Points, in no order, along strands that fork and pass close to each other.
Points whose rows are less than 54.7 apart are linked; no others are. Some points are linked to none.
(412): [ -6   1   4  32   5 -16  -8   7  13 -22  22   5  -4  -1   6  -9  16   5
 -10  15 -12   6  -7]
(810): [-13  11 -18  -7  -3   7   8   2 -12 -14 -14 -15  -7  15  12   7   4 -22
  11   4  39  -5  -1]
(201): [ -3 -36   3  -6  -8 -20  12   9   0 -22  21 -15   6  -7  -8   7   1  37
 -24  29 -12  11   8]
(624): [ -6   8  14   3  -4  -2 -12 -15 -19   0 -16   0  -5  -2  12  23 -10   4
  -2   3  10 -23  -7]
(449): [  5  -2  15  -5  -9   8 -14   8   5 -15  20   9 -20   5 -13  -4   2  -7
  -3   7   6 -14  -2]
(183): [-17   1  -8  23   6   7  -5 -10   1  23 -12  -3   1   3  -3  18   2 -16
  13  20  18  -2   8]
(673): [-19   3   1  -7  -1  18  22  13  10   6  10 -11  13  -4  17 -14 -28  18
  -4   3 -13   9   8]
(232): [ 16  -4  21  -3  -9 -11   5  -4   1  -8  -2  -8   9 -10 -16  -6  -2  25
 -11  15 -12  10 -18]
(484): [  9 -26  16   7 -10 -18   0 -12  -1   7  16 -15   4 -20   0  22  29  16
 -10  -2  13 -12   4]
(161): [  4 -34   5  16  -3   2   1  20  18   2  13  -3  -1  -9  -8   6  24  29
 -16  19  -5  -3  -1]
(398): [  4   6  -2   9  13   8  12  18   4 -28 -11  -6 -12 -22  17  -4 -16  10
  -1  -4   0  13  -9]
(392): [  8  -6   6  -2  21   6   0  10  15  -2  12  18   5 -12  13 -14  18  12
 -19  -6  -7   4  -9]
(577): [ 16  -1  -5 -18   4  22   3  -7   7   3  -2  -2  11  -9  15   8  -9 -24
  25  -3  -3   2   6]
(649): [ 14   6  -1 -11  -1  -1  -4 -27   1  16  10   0  12  12 -21   3   7  -8
  26  13  19 -10   6]
(82): [ 10  21   7   0  14 -15 -21 -22  -7   6  -8   5  13  -6  10  -4  -3 -16
   9  -6  18  -7   6]
(100): [-10  13 -23  17   3  10   6   3  23  14 -20   6  -3  12  10 -16 -28 -23
   3 -14   5  10   5]
(312): [ -6  -2  -6   3  -8  -4   6   0   2 -17 -14  -4  22   5 -15 -18  11 -10
   4 -23 -18   8  -4]
(290): [  7  10 -19  -1   6   4  -3  -4  12  16   5  -1   9  12 -13  -9  -6  -1
  20  10  26   5 -11]
(127): [-20   6 -13  17   9   0  14   1  17  16  -1   7   0   9   9   0 -17  -8
   9   2 -13  19  -4]
(75): [-15  24 -17 -13   2  18  20   8  -7   8  -1  -2   0  14  17  -3  14 -14
   3   1  30  10  -5]
(108): [ -6   2   5   2  -9 -18   8  28  -4  -8  12   3  -5  -3 -10  -4   5  10
  13  10  -4  20  -9]
(315): [ -4   5  -9   0   6   6   3  -5  -3   8   3 -14 -10  24  18   3  18   8
  11  -2  -2 -13  11]
(332): [ 16 -11  -6 -16  19  -2  -1  -4   9  -3  14   8   2   1  -5  -4   7  15
  16   7  -8 -16   2]
(936): [  0  -3   3  -3   4  18  -8   8   2  -6   4 -10   0 -17   3   4 -15  -8
   3   8 -37  -6 -18]
(543): [ -2  -5  21   7   8 -28 -23  -4   6 -11  28  -5   5 -13   3   2  -5   3
 -33   5   8  16 -12]
(814): [ 17 -13   5  12 -12 -37  -3  -3   4  -8  -3   3   6   4  -2  15  17  19
 -11 -15 -18   0   5]
(482): [ -9  19   4  -8   7   7  -7  14  -6   6  19   7   2  13  12   2  14 -15
   3   1  27   9  10]
(533): [ -1 -17   2   6   3 -25  11 -22  -9  16  -3  -4   6  -5   4  11  24  10
  10   1  16 -13  12]
(455): [  2  -1   3 -10  23  14   1   2   0   1  -9  11  -3 -12  16 -11   6  13
   8  -6 -12 -15  -2]
(295): [ -1 -14  -7  -9   3 -14  -2  11  -4  -2  13   8   6   5 -13   2   0  24
   7   2  12 -20  -7]
(918): [ 18 -12  -1  13  -3  12   4   6  11  -1  22   6   7  -9 -11  17  29  16
 -15  13  14  -2 -17]
(346): [  2 -17  10  -2  -3 -26 -10  18   3  -6  21  -5  15  -6  -8  -1  14  10
   8   6  12   4  -4]
(470): [  8  -4   2  -2  -6  19  -2   6   8  10   2 -13  -4 -12  20  12   5 -18
  11   6 -14  -1 -13]
(570): [  0  -9  28   3  -2 -25 -14   3  -5   0  27  16   7 -12  -6   6  13  -1
 -25   9 -18  19  -4]
(601): [  8   9  14  38  -3  -6 -10 -11   9 -17  14   1   8 -18  -4  10  14  -8
  -8   5  -2   6  -2]
(507): [ 23 -15   5   6  -8 -22  -1 -17   4 -26  11  -8  20  -5 -11   1  19  31
 -14   5 -12   1  -8]
(245): [  1  18  16   5  -6   9   5  -8 -12  14 -22  -1  -5 -11 -14  -3  14 -10
  11  -6   9  -5  23]
(926): [  5 -18  -1  -4 -11  -3  10  -7   7  12   0  -8   8  15 -25  19   1   8
  -4  -7   3   5  12]
(652): [  0  13   8   3  -3   4  -6  10   9 -19 -15  -4  -2 -12  18   0 -26  -1
  -1 -10  14  -3   2]
(445): [ -3  11  -2 -14   4  11  18  12  -1   7   8  -1   5   0   4 -13 -30   1
   5 -16 -19  22  21]
(363): [  0   2  -1   8  -6   7   8 -27  -8  19  -9  -8   3  10  12  10  32  -3
   2   1   8 -16   6]
(181): [ -1   3 -31  -1   0  15 -17  -5  13  16 -24  -7   6  17   3  -1 -28 -31
   1  -8   9  -1   9]
(534): [-11  -5  -2   0  -8  -1   3 -17   0  -7 -13 -23  -2  13  -4 -10  -4 -17
  12 -16 -15   4 -10]
(285): [-16  10  -4 -10  -4  16   9  -6 -11 -18 -13 -18 -21  -3  -8   2 -21 -14
   2  -4  -5   4 -11]
(115): [ -9  12   9  -2 -13  14   6  10 -18  10 -24  14  -7  -4  -9  -3  12  -8
   3  -8 -17  -4   5]
(530): [  1  -9  -4  18  -8 -16 -13 -20  -5  -3  -8  -6 -15  10 -10   2  18  -9
  10  -5 -14  -6 -12]
(593): [ 10   5   7  22   8  -3 -16   7   6  10   7  -1   3  -2  -1  18  15   2
 -15   7  13  -1  -8]
(240): [  2  11 -18  -7  11  29   7 -11 -18  19 -29  -7 -12   5   5  -4  -8  -7
  16   9  12 -18   7]
(719): [  0  19   7   3   3   0   9 -15  -8   2 -12  24 -13   2  14   2 -22 -26
   6  -8  -8   2  -4]
(180): [ -2 -10  23   8  -6   3  -8   6   7 -17   7   3 -31  10  -2 -10   1  13
 -20   0 -13  -5   0]
(798): [ 21   1  12  19 -10 -36  -7 -20   5   6   8  17  -1   9  -6  16   6   7
  -7 -13   8 -10  10]
(101): [  9   6  16  -2  -6   0  -3  22  -3 -18   3  -9  -9 -18   5  -9 -20  29
 -13   8  -9   9 -16]
(206): [ -7  18 -24 -13  -2  32  14  -7  -1  29 -30   0  -1   3   5 -30 -18  -7
   8  -7   7  -8  -2]
(684): [-13  21 -28  -8   2  23   2   8  -5   7   0  -1 -11  16  28  -6   4   0
  13  -4   1 -13  -8]
(883): [ 15 -20   0   4  13  -7  -4  15  16  -5  21  13   7 -11   3  -9  13  22
 -46   7 -22  22  -8]
(223): [ -1 -30 -14   6  15  -1   8  19  13 -12  12   8   7  -9 -17 -10  24  27
 -27  22 -16  18  -8]
(886): [ -3  22  -1  -8 -10  18  19  12 -18 -10  -7   9 -15  -9  11  11  -3  -1
  12  -9 -31   2   0]
(844): [  4  20  -2 -12 -23  -6  -9  -6 -24  24 -17  17  -3  23  -3  10  -2 -27
   4   2  23  -9   0]
(472): [ -8   4 -21   5   7   4   1 -15 -10  29 -30  -1   0   8  -6  -5   1 -20
  16  18  30 -14  13]
(139): [-15  12 -31  -8  13   9   7 -16 -14 -13 -27  -2   0   8  20  -1 -19 -33
   6   3  27  -5   0]
(40): [-14  13 -13 -20  -5  26  15  12 -12  -1  -2  -2  -2 -10   4  -5 -31  -2
  10 -27 -33  -4  10]
(11): [-10  12   7 -15   0   4   2 -13 -22  -2 -21  -1 -29  -6   9  -4 -27 -26
  15   4   4  -2   2]
(6): [ 17 -14  13 -11 -13 -23   0  -6  10   0  20  -2  14 -11  10  10  12   1
   3  -6  12  -3 -13]
(891): [  5 -22   3 -19  -9 -20  -1  21  -9 -21  21   5   0  -4   1  -3   1  34
 -18  16 -35   9   1]
(595): [ 14  12   2  -5  -4 -29  -5  -8  -9   0   1  21  -4  16 -14   7  13  -4
  -7 -22  15   0  -2]
(370): [ 10  10   8 -12   3  10  -6   3   8 -11  15  17 -11   7  -1 -14  26 -12
  -3  -8  18  -5   3]
(293): [  2   2  22   5   1  -1 -14   2  -1  -3  -7   0  -1  -9  16  16 -23   1
 -11  -3 -16 -11  -7]
(407): [  7  -4   9  14   3   7  -7  10   9 -11  -8  -5   4  -9  -9   0  -2   6
 -11 -10 -18   5  29]
(697): [  1 -37   6  13 -16 -24  -4  17   7 -16  27 -10   7 -20 -12  11  26  27
 -30  19  -2   9   8]
(693): [ -1   5  -6   0 -13   7   3  -2  10  -2 -20  14  14   0  -4 -23  -4 -13
  20 -25  -8 -15   8]
(492): [-20  13  -6  13  -6 -11   8  11  -2  -6  -1   6  -6   4  -1  -8 -19  -3
   9   1   5  20 -18]
(736): [  7   0  21  -3   8   4   0  11   1   8   3   5   9  -8  -8  -3 -18  -3
  -6  -3  -8  29  15]
(602): [  3  -1  -7   9   2  18   5  18  12  -4 -10  -6  -2 -22 -10 -23  -5  13
   6  -5 -30   9   7]
(473): [-28  21 -26  -6  20  28   9  -8 -15   1 -20   0 -22  -8  29 -11 -16 -29
  13 -11   8  -9   1]
(610): [ 14   1 -25  -9   7   0  -8   0   7  13  -9  -1   8   5  -4   3  -3 -27
  22  -9   8   3   2]
(168): [-16 -16  24  -3  10  -2   2  -3   7  -5  22  -6   5   2  12   4  -4   0
 -20   8  10   7  -2]
(221): [ -5 -26 -10 -20   7 -11  -2  21   0  -1  12   3  -4   5  -7   6  -8  22
  -5   2 -29   9   3]
(280): [  4   8   0   1   5  -8   6  -8  15  -4  19   2  35  12  -5 -14 -10   9
  11   7  10  -1  -6]
(892): [  5 -18   8  -4 -12  -7   2 -28   6  20  13 -10  -1  21 -17   6  -4  -1
   0   5  30  -9  12]
(222): [  6  10   9  -6 -10  -6 -22 -12 -22  20 -12   5  -4   7 -17  25  -8  -2
  -7   2  26 -21   3]
(163): [-21 -20   1 -10   8   1   1   3  -9  -3   0  -1  -2   2 -24  -3 -13   3
  -8 -13 -33   7  -1]
(548): [  9  12  -6 -13  -2  26 -11   6 -13   2 -20 -14  -8  -4  -8  -9   5   1
  19   3  15 -16  19]
(65): [  4  15 -16   6   3 -17  -8 -17 -12  -3 -13  13  -3  20 -20  12   7  -9
  11  -9   2 -11  -9]
(184): [-19  -3   8  -8  -1   8   5   4   5   6   3 -13  -1  19  13 -14 -14   8
 -14  -6   4   6  -4]

A fork is a point with three links. Follow the links from the first point to the second and name the forks in between, in order.
(290); (370) -> (610) > (346) > (75)
(602); (472) -> (445) > (240)
(101); (370) -> (293) > (610) > (346) > (75)
(285); (697) -> (534) > (293) > (610) > (346) > (161)
(315); (222) -> (346) > (610) > (293)

Follow the links from the first point to the second, and from the first to the third. Name the last point that the two ways share.
(649); (11); (684) -> (610)
(332); (693); (473) -> (346)
(139); (593); (534) -> (346)
(892); (398); (810) -> (610)
(240); (543); (602) -> (445)
(449); (798); (844) -> (293)
(492); (844); (101) -> (293)
(472); (602); (168) -> (445)
(293); (449); (473) -> (75)
